Points on a hilly landscape, in no order, each with its height.
A ball rolls from a point to the lowest of its 2 nearest points, and stops where none of them is lower. Distance is the straight distance between rows; heights are no part of it.
K591: [114 130 196 113 101 122 178 141 164 132 110 151  97 101 134 111  45 139
 127 151 122 161 122 147 115 137 156 123  58 100 159  62]  height 388
K768: [167 149 216 127 160 111 126 164  93 117 115 186  93 121  95 120  65 123
 136 126  80 196 148 175 107 155 144 111 116 117 151 126]  height 497
K92: [166 126 164 101 169 119  91  88 137 174 207 124 160 119 123 127 163 142
  98 131 148 119 135  67 182 125  97  97 135 106 116 147]  height 580
K485: [153 136 174  98 155 113  86 116 146 140 143 161 140 119  85 147  95 138
 146  71 120 171 128 117 168 123 156  69  83 119 139 150]  height 444
K385: [135  69  61 145 156 135 101 174 141 128 117 121  91 181 183 156 148 162
 143 126 149 107  86  88 151 113 125 149 172 130 147 108]  height 372
K208: [174 117 119 168 134 152 170 182 121 107 145  94 104 134 100 134 164 143
 101 133 108 108 147  99 110 145  73 131 154 130  59 130]  height 680
K694: [123 195 170 102 168 103  97  84 127 180 105 122 201 122 127 124 115 152
 121 135 144 179 104 106 131 153 129  63  85 135 144  64]  height 398
K798: [136 173  83  68 166  87 132  75 125 163 135 130 176 110 127 117 133  91
  75 132 139  86 101 104 144 199 131 102 154 110 149 135]  height 720
K246: [107  46  96 125 105 156 163 185 100 142 105 120  88 139 128 127 125 138
 137  96 123 115 146 132 142  92 134 171 147 146 156 145]  height 651
K322: [155 164 133 153 176 121  76 138  49 135 147 102 200 143 102  90 128 100
  98 169 105 162 139 127 161 173 119 130  98 146 135 154]  height 513
K823: [152 127 193  93 132 118 107 122 133 116 121 120 112 114 104 150  75 168
 137 167  89 151  87 190  88 139 152 155 127 142 148 155]  height 566
K178: [150 168 180 100 160  57  77  70 150 146 116 141 100  95 131  88 108 123
 128 126 123 178 224 103 104  72 126 117 143 123 144 153]  height 516
K293: [147 119 132  72 148 115  74  84 147 157 206 149 134 127 148 127 162 139
  88 149 152  81  88  83 140 129 119 133 169  87  99 143]  height 557
K492: [144 135 179  87 131 118  88  52 157 174 127 149  86 102 125 131 110 167
 135 110 154 156 223  97 118  42 130 142 141 111 158 127]  height 534
K176: [110 150 133 143 103 151 136 123 115  69 120  98 166 146 156 153 122 130
 119 158 110 125 113 196 110 187 181  93 104 159 126  89]  height 458
K923: [139 103  84 150 128 128  92 106 165  88 117  83 146 181 111 205 141 158
 123 121 140  73 102 112 117 134 144 113 140 138 122 146]  height 423
K590: [120 130  73 119 120 137  73 172 100  77 153 144 136 173 100 147 127 136
 140  98 131 134 108 111 185 152 148 149  87 114 118 119]  height 276
K144: [135 142 148 143 111 130 174 110 121 132 128 107 146 116  92 113 114 111
 133 107 136 116 148 125 137 117 157  96 133 162 132 166]  height 501
K422: [103 118 128 129 133  88  82 118 172 122 148 197  96 145 140 135 156 123
 147  74 139 123 181 109 184  68 127 187 118 115 185 129]  height 305
K817: [122  97  99 151 123 117 157 160 122 110 128 169  97 121 153 145 101 153
 136 146 174 112 132 149 150 158 155 163 122 162 165 119]  height 512
K807: [ 97 190 116 129 126 107 195 121  96 125 144  94 172  98 110  84 154  96
 139  93 137 148 181 100 141 116  70 113  52 154 148 108]  height 597
K456: [134 104 117 108 168 120  84 152  60 118 138 189 125 116 137 119 131 101
 156 120 113 208 161 116 169 173 118 101 133 128 158 148]  height 335
K115: [127 181  74  90 137  89 142  69 129 100 124 113 170 115 112 106 116 109
  82 125  90  93  79 131 116 214 121 153 134  99 145 161]  height 702
K430: [158 117 129 105 166 192 122 135  86 153 166  91 154 142  94 137 167 123
  90 144 136 155 173  78 144 172  99 107 160 135 131 134]  height 776
K538: [173 128 178 109 179  80  83 102  87 178 182 160 116  98 120 118 144 135
 111 116 133 121 187  99 151 121 100  92 160 125 130 174]  height 601
K240: [101 112 120  94  82 138 173 151 140 143 115 109 111  85 140 193  98 133
 140 151 142 106 120 182 118 145 139 110  64 121 151  84]  height 462
K271: [127 157 166 123 134 127 140 103 111 148 128 147 130 116  90 130 106 122
 144  87 140 174 172 116 135 135 164  55 141 150 169 142]  height 474
K274: [136  96  72 149 143 209 116 167  91  70 134  78 134 155 116 144 185 138
 116 160 124 128 133 147  92 153  98 132 105 136  72 103]  height 281
K331: [103 107 173 107 121 170 134  76 185 151 121 107 149 129 114 129  80 122
 114 150 126 134  91 155  90 117 181 123 141 143 165 148]  height 623
K486: [147  98  84 114 141 129 140 103 166 177 158 172 145 145 172 143 158 138
 126 128 190  79 137  59 166 114 112 142 174  54 129 123]  height 687
K378: [131 128 144 143  96  88 132 148 141 141 100 174  48 100 113 172 122 153
 162  95 148 112 181 136 113  82 105 146 141 124 140 122]  height 563
K230: [128 143  92  97  92  99  99  74 152 144  92 130 186 139 170 137 157 122
 134 131 181  72  81 109 134 126 157 117 146  93 101 126]  height 618
K191: [117 136  81 153 114 160 119 137 120  99 121 109 152 156 121 199 143 136
 151 120 168  93 137 135 136 140 123  67  69 133 101  66]  height 385
K532: [122  97 137 181 167 153 160 172 111 131 103 107 136 103 138 131 128  89
 133 164  68 164 137 183 107 152 108  71  99 157 114 128]  height 419
K911: [104 167 111 156  93 183 132 165 133  90 156 104 121 174  79 164 125 114
 146 112 109 103 121 142 123 125 138  89  90 128  87  71]  height 356
K587: [ 85 114  63 123  80 156 158 169 146 120 110 101 119 120 156 112 154 106
 103 143  89 102  97 106 119 157 109 131 145 110 100  88]  height 704
K128: [133 104 134  96 102  87  74 157 120 120  96 125 137  89 142 144 114 150
 179 133 109 163  66 144 126 114 128 117  94 120 111 153]  height 314
K150: [139 149 150 159 128  90 109  73 162 140 107 147 155 117 182 110 166 134
 148 138 168 142 180  80 131 112 124  78 154 102 128 124]  height 650
K434: [102 106  73 110 141 119 199 110 171 132  75  94 169  97 148 110 122  86
 100 136  85  94  79 165  98 175 113 140 132 126 133 155]  height 532
K965: [136 179 174 144 107  85 132  95 191 140 170 146  89 117 139 104 153 134
 119 140 179 121 171  76 114  79  78 148 147  80 108 108]  height 238
K579: [157 201 155 174 160 116 102 125  72 170 147 101 174 139 107 119 141 108
  96 175 136 138 149 112 116 164  90  88 134 143 126 106]  height 498
K84: [ 91 148 183  92  74 182 187 149 141 147 142 132 103 106 108 108  96 108
 146 139  63 135 112 161 128 133 136 140 128 129 145 103]  height 698
K155: [132 136 119  93 150 132 174 147  96 154 124 107 147 116  99  85  88 116
 107 166  69 124 126 153 148 182 129 170 135 140 173 165]  height 587
K154: [143 192 169 183 157 159 154 128 124 134 173  83 155 149  77 103 131 110
 101 158  94 116 140 110 126 142 115 111 132 155 102 119]  height 476
K400: [143 174 142 168 126  45 122 127  99 104 124 122 134 105 132  88 148  89
 150 131 125 151 191 112 119 127 103 111 130 132 118 170]  height 468
K306: [104 124 155 157 142  91 126  98 187 174  59 112 155  99 159  84 103 100
  93 178 120 140  84 138  91 133 133  94 137 124  96 111]  height 584
K515: [106 148 182  79 138 144 140 114 173 173 145 177 103 113 118 113  74 113
  90 142 116 158 104 119 131 157 147 113 149  92 175  84]  height 425
K287: [150 134 123 121  86 116 165 149 111 149 133 154  70 107 112 155 142 134
 129 118 150  87 151 105 119 120 106 141 185 120 111 135]  height 582
K481: [126  99  75 196 127 121 180 155 115  78 113 123 117 139 149  90 121 141
 111 123 138 102 160 147 144 152 166 137 102 166 119 141]  height 537
K937: [143 191 145 109 160 189 198 156  86 120 156 127 144 139  63 127  92 115
 140 124  77 141 154 153 147 172 111 111  94 155 148 110]  height 746
K71: [140  76 102 112  99 138 141 158  48 122 125  97 141 121 139  91 152 169
 132 129 182 141 178 111 140 117 123 170 114 122 133 176]  height 286
K537: [ 85 171 133 104 126 167 166  86 173 178 153 151 138 128 114 114 109 109
 103 137 165 119 101  97 116 146 160 101 156 135 163  82]  height 377
K197: [ 91 133 124 121 102 194 117 105 169 149 141 108 143 141 130 158 137 123
 112 166 160 116 110  94 132 147 131 114 156 129 151  71]  height 339
K340: [152 124 128 166 139  92 179 127 130 101 162 154  96 155 148  92 157 125
  97 128 167 120 210  99 135 129 102 188 163 135 158 153]  height 193
K953: [169  99 108 139 194 130 103 162 118 120 169 147  95 152 130  76 159 146
  60  83 106 129 107  98 178 134 123 177 153 142 130 147]  height 502
K836: [105 119 141 158  82 129  76 142 122 114 123 125 122 146 157  96 145 120
 136 132 111 145  76 109 118  88 174 111 165 129  95 151]  height 355
K940: [152 184 140 154 148  88 119 128  65  86 140 158 123 114  80 119 121  89
 165 111 127 175 194 153 122 149 112 100 109 150 133 159]  height 446
K863: [108 122 136  77  98 130  96  85 134 190 130 147 123 159 117 148 129 127
 153 102 159  81 133  95 135  53 167 103 183  72 125 147]  height 269
K435: [115 129  81 163 127  60 124 157 118 107 106 163 119 108 171  67 142 110
 133 116 120 157 127  92 172 165 120 133 127 124 127 137]  height 518
K706: [130 156 146 146 123 105 145  68 144 161 119 149 161 128 159  85 141  94
 113 130 185 117 134  90 105 110 156  82 174 102  98 154]  height 635
K676: [161 110 102 120 151 178 143 159 121  90 133 115  89 160  99 166 134 172
 110 108  78 106 120 155 115 154 127 181 177 164 141 137]  height 640
K280: [ 86  82 148 172  97 135 106 109 147 141  94 124 144 133 176 143 123 143
 141 161 178 124 135 141 125  83 172 104 102 140 130 118]  height 165
K291: [141 175 111  96 123  80 140 112 147 100 150 130 142 107 106 118  93 133
 112 148 110  78  53 157 123 176 132 184 116 119 128 154]  height 684
K928: [145 123 118 107 164 125 120 135 144 149 185 164  98 130 130 108 154 119
  67 117 128 100  87  96 154 133 105 184 173 107 106 136]  height 528
K509: [118  79 124 133 127 144 116 147 111 128 100 162 115  98 140 150 141 108
 194 113 125 187 174 118 135 115  95 102 130 141 146 142]  height 297
K393: [150 151 192 138 130 105 109 154 102  74 121 149 132 116 113 129  72 148
 155 164 117 170 101 190 108 148 167 118  68 140 117 126]  height 533
K542: [144 161 101 114 123 147 131 141  74  40 119 104 166 140 122 144 128 131
 134 150  75 144 108 186 100 211 134 122 104 134 117 117]  height 494
K747: [162 136 136 141 165 130 138 112  91 149 148 122 164 125 138 133 165 118
 130 132 162 159 217  62 153 145  60  94 143 123 143 138]  height 789
K625: [132  88 107 146 159 122  89 155 155 142 136 197  80 159 152 151 143 150
 127  83 135 124 115  99 182 101 135 157 161 123 155 121]  height 341
K436: [ 98 130 143  71  99 111  84 136 163 164 157 182  92 122 117 141 113 130
 115 121 121 111  60 113 164 112 129 181 119  75 143  96]  height 249
K460: [ 92 132 172 153 114 151 194 138 158 132 147 141  89 102 131 137  72 142
 139 155 133 120 151 187 128 123 150 136  57 141 161  78]  height 426
K50: [139 126  85 181  89  94 150 144 123  89 130 115 135 153 155 131 167 139
 141 107 173  91 181  95 148 102 103 115 105 107  92 133]  height 471
K11: [106  63  96 137 120 148 159 132  97 123  96 109 153  85 159 133 157 108
 164 115 150 166 200 128 153 113  81 123  68 144 150 141]  height 258
K262: [100  80  92 126 149 153 129 161 159 146 140 137 129 187 131  89 144  90
  94  79 112  96  64 108 137  68 139 214 166 102 120 145]  height 460
K924: [ 98 103 125 112 119 169 161  81 133 127  88  42 174 115 149 165 148 109
  96 131  72 139 130 176  95 185 103  99 121 156 160 111]  height 325
K596: [111 102  83 110  72 116 142 106 102 105 100  47 150 121 163 154 164 141
 113 143 124  67 102 170  85 120 133 154 114 128 111 145]  height 606
K563: [137 119 170 172 157 125 159 196 118 113 108 159  91 121 129 132  94 113
 155 153  73 180 131 175 104 168 116  99 124 141 131 112]  height 454
K110: [125 147  81  96  98 101  84  95  97  82 148  96 109 130 136 140 136 152
 126 101  79 107  53 130  93 144 124 175 162  98 147 172]  height 648
K384: [129 115  75 125 129 103 139  86 150 125  96 116 211 153 191 107 162  99
  90 130 195  83  86 114 123 156 142 158 137 113  87 137]  height 603
K630: [134 140 134 143 120  79 114  93 217 123  74 163  74 126 126 134  94 148
 145  84 143 133 204 121 107  60 130 126 120 120 129 115]  height 542
K471: [130 164 101 147 158 140 199 129  71 135 100  76 173 109 110 132 161  99
 117  98 125 121 159 161 111 155 103  46  71 170  90  88]  height 420
K237: [146 116 152 171 165 177 171 184 151 119 137 145 100 119  77 162 128 116
 126 105  85 140 152 143 151 144  73 140 106 162 115 101]  height 681
K655: [ 99  58  83 125 115 141 122 147 103  98  77  93 157 132 191 137 139 143
 121 137 126 145 106 157 132 156 171 125 121 175 154 137]  height 265
K342: [120  59 103 106 155 148 161 110 160 167 131 123 171 137 155 103 139  96
  94 130 162 119 102  94 130 116 127 170 163 121 134 183]  height 379
K920: [140 131 117  60 105 122  82 141  71 130 122 168 128  95 148 188 131 150
 178 154 159 152 129 132 134 179 127 104 143 115 135 112]  height 317
K790: [126 196 162  75 100 165 210 134 127 108 138 103 129 121 101 143  90 134
 146 147  65 103 114 175 109 167 137  99  95 136 142 103]  height 723
K35: [ 97 145  84 182 112  73 167 137 124  87  90 141 137 107 176  89 131 100
 124 129 145 131 171 139 160 172 132 113  82 150 141 108]  height 538
K844: [108  80 128 138 157 186 149 155 116 121 101  66 163 125 142 128 136 108
 106 178  56 164 124 159 111 182 104 114 138 167 140 121]  height 378
K900: [134 168 163 125 111 134  99 185 112  98 167 166  91 130 107 112 129 143
 126 113  69 143  71 153 148 125 132 190 125 125 105 106]  height 300
K888: [120  97  41 130 128 159 164 184 122  98  91  76  94 137 179  73 166 148
 100 139 114 111 110 122  85 161 132 143 167 135 116 107]  height 688
K116: [160 160 149 123 155 137  77 126 107 119 182 185  96 123  74 176 156 137
 155  98 165 144 164 111 159 125  81 146  97 121 116 103]  height 449
K660: [151 158 139 136 119 136 100 100 106 128 166 139 131 134 120 171 149 162
 173 119 203 124 182  89 141 108 120 104 115 119 123 112]  height 429
K120: [ 83 118 107 152  95 110  72 157 112 118  89 148 115 154 151 167 139 139
 216 132 138 125 143 113 142  80 127  92 117  81 101  90]  height 391
K735: [140 126 144 102 144 102 132 114 149 125 174 150 116 134 122 122 173 110
 128  86 146 145 229  88 173 100  90 168 127 135 178 145]  height 259
K534: [162  96 119 144 138 121  90  99 157 160 142 151 184 133 203 121 181 159
 143 146 152 119 128  68 177 115 124 106 173  72 118 120]  height 668
K450: [147 168 116 104 146  97 125 103  71 106 122 108 136 128 132 124 113 134
 117 165  54 117  96 171  82 198 142 137 195 140 162 183]  height 654
K394: [130 100 148  94 116  99  70 104 126 177 138 197  86 125 151 122 152 138
 146  66 123 105 152 109 146  50 147 120 174  89 132 160]  height 205
K688: [141  90  79 128 139 109 170 109 169 144  67  80 166 109 140 155 145 121
  97 129 136  87 115 121 131 182 103  93 127 148 115 131]  height 499
K971: [128 147 159 119 100 121 139 118  58 146 108  69 182  85 152 117 178  97
 135 150 148 143 135 150 120 126  90 105  86 147  69 102]  height 568
K234: [121 130 170 105 108 139  72 161 106  94 176 169 129 156 104 132 105 133
 133 104 103 170  88 155 164 126 172 159  89 118 145 122]  height 320
K876: [157  89  89 174 154 156 164 195 151 108 121 127  78 141  98 153 140 148
 104  91 101 107 134 122 140 148 104 153 143 159 105 115]  height 664
K405: [152  44  83 129 144 185 104 170  80  94 138  77 140 160 109 164 157 157
 144 133 147 131 136 137 114 103 105 156  97 143 109 154]  height 232
K558: [ 94 171 149 138 104 121 155  90  83 127 121  89 177  97 152  96 182  89
 158 102 151 162 170 130 110  90  88  80  63 159 114  93]  height 583
K862: [168 100 125 163 200 145 121 157 129 124 154  92 143 151  93 102 133 138
  76 147 102 133 123 100 160 166 103 171 132 156 117 159]  height 475
K461: [149 168 143  96 148 117 103 124 156 139 147 117 143 108  70 157 111 129
 111 122 108 135  95 112 134 167 120  84 123 127 117 124]  height 410
K31: [124  95 157 102 142 138 103  82 167 139 129 124 101 123 128 154  94 157
 118 158 122 123  67 171  63 110 150 183 174 143 162 164]  height 596
K838: [146 100  83 106 144 174  97 121  55  95 120 155 154 131  93 117 163  92
 164 119 142 192 136 126 150 159 102  98  97 128 121 137]  height 370
K605: [ 91 101  98 122  95 121 131 139 156 113 120 127 106 136 163 184  96 153
 131 177 160  77  90 174 115 140 159 150 102 128 156  87]  height 488
K829: [123 171 119 180 103  92 159  98 170 102 135 132 125 139 115 115 141 114
 140  81 167  99 166  88 132  99 137  95 111 134 125 135]  height 492
K827: [168 151 110  90 133  94 101 126 108  87 163 129 101 136 107 132 127 158
 115  98  90  90  58 161 120 128 155 196 145 140 127 189]  height 663
K270: [126 122 108 117 100 104  64 126 111  93 121  72  96 141 153 173 139 164
 156 134  97 111  44 147  68  96 126 143 164 121 128 155]  height 636
K397: [135 208 147 125 105 136 130 145  61  95 146 121 147 114  99 111 124 114
 143 165  89 136 120 159 113 172 140 104 127 145  92 128]  height 527
K286: [114 183 182 166  96 146 116 157 156 112 149 170  83 124  89 119 131 128
 115  98  96 125 124 140 145  89 110 180 108 118 108  85]  height 251
K494: [100 145 155 137 142 163 120 118 154 105 165 170 112 152 102 149 127 113
 160  83 152 183 196 114 154 118 120 127  99 155 193  87]  height 262
K672: [116 120 135 121 116 153 139 159 108 101 136 191  82 123 103 145 136  91
 168  78 114 179 212 139 141 136 100 137 131 139 175 115]  height 304
K624: [150 111 100  97 146 115  34 166  76 109 157 166 105 160 113 187 141 163
 173 100 140 131 101 127 169 108 121 158 120 116 120 128]  height 243
K771: [135 149 175 136 148 108  71  93 149 139 142 141 130 115 124 117  90 161
 101 185 163 145  93 126 124 131 163 144 120 136 117 125]  height 161
K47: [164 151 124 112 118 153 168 146 125 117 137 130  88 126  72 186 112 142
 126 117 119  93 149 143 112 173 133 114 172 159 124 128]  height 609
K282: [109 122  99 125 156  96 150 123 182 153  85 137 163 100 163  97 118  73
 110 147 130 115  56 121  97 157 118 130 162 116 100 144]  height 562
K45: [104  95 154 169 134 144  83 113 187 127 113 138 106 142 153 132  84 164
 110 185 153 154  91 134 103 114 170 142 126 140 125  90]  height 105
K999: [117 110 148 174 118 170 157 149 150 124 142 127  84 149 152 114 127 135
 124 160 114  91  94 163  86  87 152 163 180 155 107 129]  height 581
K328: [116 166 157 115 111 133 115 109 127 114 105 119 163 125 140 155 106 145
 134 148 166 154 107 153 119 165 161  69  78 142 133  68]  height 424
K666: [143 158 109 103 168 183 147 161  60 137 152 129 137 126  69 128 122 102
 110 140 102 159 171 112 136 209 100 113 145 134 146 103]  height 762
K499: [127  94 109 116  85 136 113 148  89 100 132  43 115 158 136 178 156 154
 148 147 115  74 100 147  75  80 113 152 157 117 104 162]  height 621
K368: [117 158 130 102 125 135  65  54 178 179 132 156 122 154 111 123  89 156
 126  99 152 111 119  80 139  47 175  99 129  62 102 102]  height 316
K219: [143 122 128 155 118 116 180 137  73 101 144  93 153 141 138  73 158 144
  99 139 185 146 235 114 135 131  93 154 116 123 137 164]  height 250
K855: [138 169 176 130 160 126 149 123 117 124 186 176 128 144  90  95  79 118
  97 137 113 126 128 160 173 168 174 158 126 145 171 139]  height 506
K969: [144 111 104 139 122 107 157 198  91  84 124 137  83 119 140  95 103 153
 160  93  97 131 103 181 152 111 146 188  94 165 134 154]  height 639
K910: [118  82 132 126 116 131 144 165  95 153 118 140  82 164 128 148 132 136
 130 101 141  82 105 145 135  42 128 204 177 133 156 142]  height 633
K313: [125 138 135 110  99  85 103 147 182 145 105 188  75 129 110 159  79 155
 131 105 141 110  93 133 142 110 136 152 107  75 122  91]  height 292
K185: [136 142 177 103 128 147 116  58 138 184 129 135  99 110 106 140  85 179
 118 140 194 137 161  99 108  75 158 123 145 129 140 121]  height 549
K681: [125 129 113 103 112 117 176 175  88 104 130 112 132  90 117 100 102 130
 147 145  84 127 118 168 160 153 123 174  72 152 119 156]  height 619
K162: [115 143 145 191 123  88 147  99 204 113  86 166  83 125 132  99  98 105
 126 104 143 132 165 126  81  91 151 102 143 131 111 136]  height 520
K661: [132 122 144 154 137 110  58 107 191 146  98 159  95 140 132 168 128 172
 185 103 143 136 200  98 134  52 113 139 115  82 131  89]  height 559
K157: [142 105 111  71 154 115 148 103  97 136 127 102 139 103 127 107 108 127
 115 139  85 118  91 154 106 152 138 179 179 147 169 215]  height 622
K529: [121 131 201 163 142  90 129 115 159 136 113 119 101  90 123 101 117 115
 144 144 109 172 198 138  93  70  95 139 122 155 138 156]  height 495
K466: [120 117  90  82  74 118 101 145  88 133  71 132 137  93 194 168 167 140
 168 150 140 126 114 129 121 164 110 102 149 120 107  85]  height 345
K260: [131 103 120 119  80 119 172 129  87 136 107  43 174 114 176 100 177 138
  88 156 154 102 129 151 123 126 105 145 110 129  79 134]  height 588
K648: [109 107 100 139 129 162 181 168 145 120 123 126  83 176 156 120 110 133
 134 118  97  65  67 189 112  70 140 210 152 150 138 126]  height 608
K557: [136 125 105 116 100 107 165  87 168 163 143 155 145 142 167 129 164 129
 166 101 177  98 194  68 159  83  93 122 174  52 158 128]  height 705
K885: [ 93 100 109 139  85 128 119 160 111  96  85 126 125 131 193 113 136 111
 138 143 101 155  81 149 107 149 171  89 166 152 128 113]  height 312
K739: [107 135 177 128 146 132 125 114  91 186 145 147 134 121 118  66 108  74
 100 148  86 157 142 123 141 135 158 109 185 141 172 171]  height 589
K215: [149 149  89 175 120 119 153 143  97  83 115  92 166 115 108 112 161 110
 133  94 151 119 160 126 139 134 102  89  51 138  61 130]  height 450
K125: [ 93  95 112 124 116 200 213 134 123 137 133  60 144 107 151 135 131 120
 109 158  80 100 155 190 133 130 153 129  77 161 140 132]  height 703
K171: [160  84 121 147 153 121  69 136 181 125 129 102 157 145 114 172 144 162
 138 120 131 119  87  96 152 113 116 126 113 138 100 160]  height 447
K828: [122 120 155 182 147 112 147 126 170 135 120 184  98 129 147  81 117 103
 121 111 142 125 105 137  87  84 162 157 176 135 100 166]  height 548
K712: [115 175 154 138  99 147 144 150  86 119 142 107 118  68 107 127 136 106
 160 164 124 137 133 165  99 126  98 107  82 134  79 104]  height 551
K730: [143 146 110 152 103 132  78 108 112  98 123 110 184 176 129 175 151 157
 150 124 188  96 128 117 147 116 161  89  99 133 103 111]  height 406
K284: [117  76  66 128 156 126  66 130 151  93 121  95 114 204 141 178 128 159
 128  96 113 101  62 106 139 117 128 170 148 116 168 136]  height 396
K22: [131 108  94 139  95 115 101 173  82 126 101 124  93 142 172 176 167 151
 188 142 148 108 130  97 112  99 104  97 175  98  87 110]  height 371
K106: [138 159 119 120  83 107 153 104 154 100 155 106 165 161 185 125 201 132
 168 120 166 140 226  87 133  77  75 106 141  82 140 111]  height 722
K858: [122 148 163 130 139 121 151  91 178 179  68 104 129  94 103  94  65 120
 100 144 105 161 118 118  87 112 141  58 130 124 112 111]  height 604
K634: [ 89  71 130 110  87 179 181 157 126 147 116  99 128 108 130 127 110 112
 139 144  98 134 128 153 135 122 148 144 128 157 163 137]  height 673
K495: [154  93  91 115 129 122 137 133 190 161 112 104 147 117 102 175 142 134
 134 100 128  92 111  76 158 131  92 105 126 120 108 146]  height 469
K814: [142 107 166 129 118 126 101 128 179 155  73 130  81 103 107 128  83 142
 116 121  82 169 101 120  88  91 138  96 155 113  74 139]  height 624
K667: [110 128 155 120  92 114 150 145 167 135  95 176  66  99 134 116  52 142
 126 144 127 134  98 163  91 118 165 137 125  99 122  88]  height 344
K363: [123 114  98 188 126 189 112 180 112  72 155 144  99 167  99 147 162 103
 151 119 116 146 134 135 126 120  98 121  99 134  79  92]  height 322
K984: [131 189 187 155 111 116 101 105 151 137 161 137  96 101 105  99 113 141
 111 156 155 140 126 101 121 101 118 149 121 113  92  99]  height 204
K170: [ 80 132 121 126  88 140 139  59 185 104 108  88 164 151 136 162 101 125
 123 129 126  81  76 180  73 127 166 127 103 114 157 134]  height 647
K127: [126 173 136 116 150 135  74  77 176 158 141 130 183 132 127 136 132 171
 127 118 154 137  95  70 163 131 154  63  98 112 121  76]  height 373
K428: [147 132 140  88 112  94  63 142  77 134 147 169 106  81 127 145 141 142
 188 117 136 161 125 117 144 103 115 129 116 111 108 160]  height 279
K297: [133 104  87 142 127 150 132 133 143  78 127  48 162 156 140  59 157 147
  95 131  75 108  80 130 116 124 135 182 118 134 100 175]  height 605
K559: [152 165 170 131 146 125 120 140 100 126 184 155 114 107  71 150 107 134
 131 132 144 144 143 146 162 150 118 162  93 156 138 122]  height 470
K546: [147  85 126  74 150  95 106 103 107 169 149 191 104 115 160 105 135 112
 120  86 147  98 110 128 123  98 162 117 202 117 121 200]  height 280
K710: [130 116  57 128 124 102 139 133 134  99 106  90 164 139 175  55 153 118
  93 129 138  94  59 117 106 136 137 177 131 113  90 162]  height 586
K325: [128 168 140  71 129 143  60  68 155 152 134 130 148 150 102 160  79 193
 132 117 159 140 103  94 133  98 187  80  92 103 139  84]  height 347
K404: [114 135 124 170 162 120 174 114 139 135 145 185 127 128 149  79 105  81
 106 141 170 112 132 131 113 147 156 167 176 138 131 155]  height 576
K611: [109 138 114 111  97 130 113  64 173 138  98 114 157 147 133 158 106 130
 126 153 194  66  87 144  67 106 166 127 138 104 109 126]  height 632
K201: [125  95 129 173 111  93 169 168 159 110 108 148  90 126 134 136  86 142
 149 106 111 101  91 197 133  89 163 152  87 152 127 159]  height 659
K833: [117 146 185 145 142 137 132  82 147 182 143 142 121 119 121  72 132  80
  94 129 119 146 148  89  96 108 141  79 200 111 116 148]  height 614
K458: [130 158 171 102 153 111 145 137 171 185 132 181  81  82  98 100  99  97
  86 129  75 131  89 136 122 140 112 145 171 103 117 121]  height 478
K751: [112  74 116 137  96 135 131 121  98 133  91  95 175 115 154 149 141 128
 153 120 165 129 146 153 155 107 147 109  76 160 132 151]  height 214
K9: [120  58  72 114 125 188 145 203  97 124 100  82  85 163 142  86 166 176
 119 117 141 123 149 108 106 126 119 159 158 109 138 122]  height 671
K251: [137 205 162 155 155  92 127 131  80 124 112 153 151 123  94 114 101  83
 161 129 119 194 150 154  96 155 101  54  71 123 139 105]  height 421
K664: [110 143 125 113 119 140 191  91 111 158  86  36 170 118 151 136 168  92
  92 116  88 111 137 183 109 158 133  70 105 173 111  83]  height 376
K417: [122 148 177 118 148 109 150 132 130 161 134 155 144 125 122  74  68 103
 119 179  77 143  90 173 136 152 151 160 135 127 171 153]  height 550
K360: [111 108 175 125 111 168  70 117 148 159 111 150  83 139 106 168  96 165
 147 123 142 161 155 115 123  77 142 117 132 111 129  93]  height 564
K258: [150  70 105  95 141 115 140 130 103 163 121  95 158 103 151  97 154 137
 106 143 148 138 126  87 155 130 102 151 153 129 133 184]  height 329
K341: [140 136 137 134 177 158 127 110  72 139 134 137 167 119  81 119 137  79
 156 144 137 197 142 134 134 136  71  81  82 144 146 113]  height 397
K983: [101 120 146 133 137 204 112 143 150 130 167 146 120 164  99 171 122 125
 130 127 138 165 132 106 157 157 134 120 121 146 158  70]  height 301
K974: [ 89  68  96 142 136 144 148 134 175 147 125 119 153 202 143 129 122  88
 125 118 158  71  83 118 112  66 136 176 146 101 115 152]  height 428
K976: [146 163 123 125 166 164 132 124 150 111 172  90 158 147  66 126 121 126
  83 138  80 121 109 111 157 185 113 155 119 148 127 126]  height 448
K772: [139 125 130 171 163  48 131 128 155 133 123 162 111 117 132  73 141  82
 118  91  99 146 160  94 157 117 109 135 145 134 138 187]  height 496

For each start below, name the point where the ball stops.
K331 -> K924
K706 -> K405
K430 -> K162
K481 -> K436
K969 -> K405
K35 -> K45
K712 -> K394
K492 -> K45
K450 -> K405
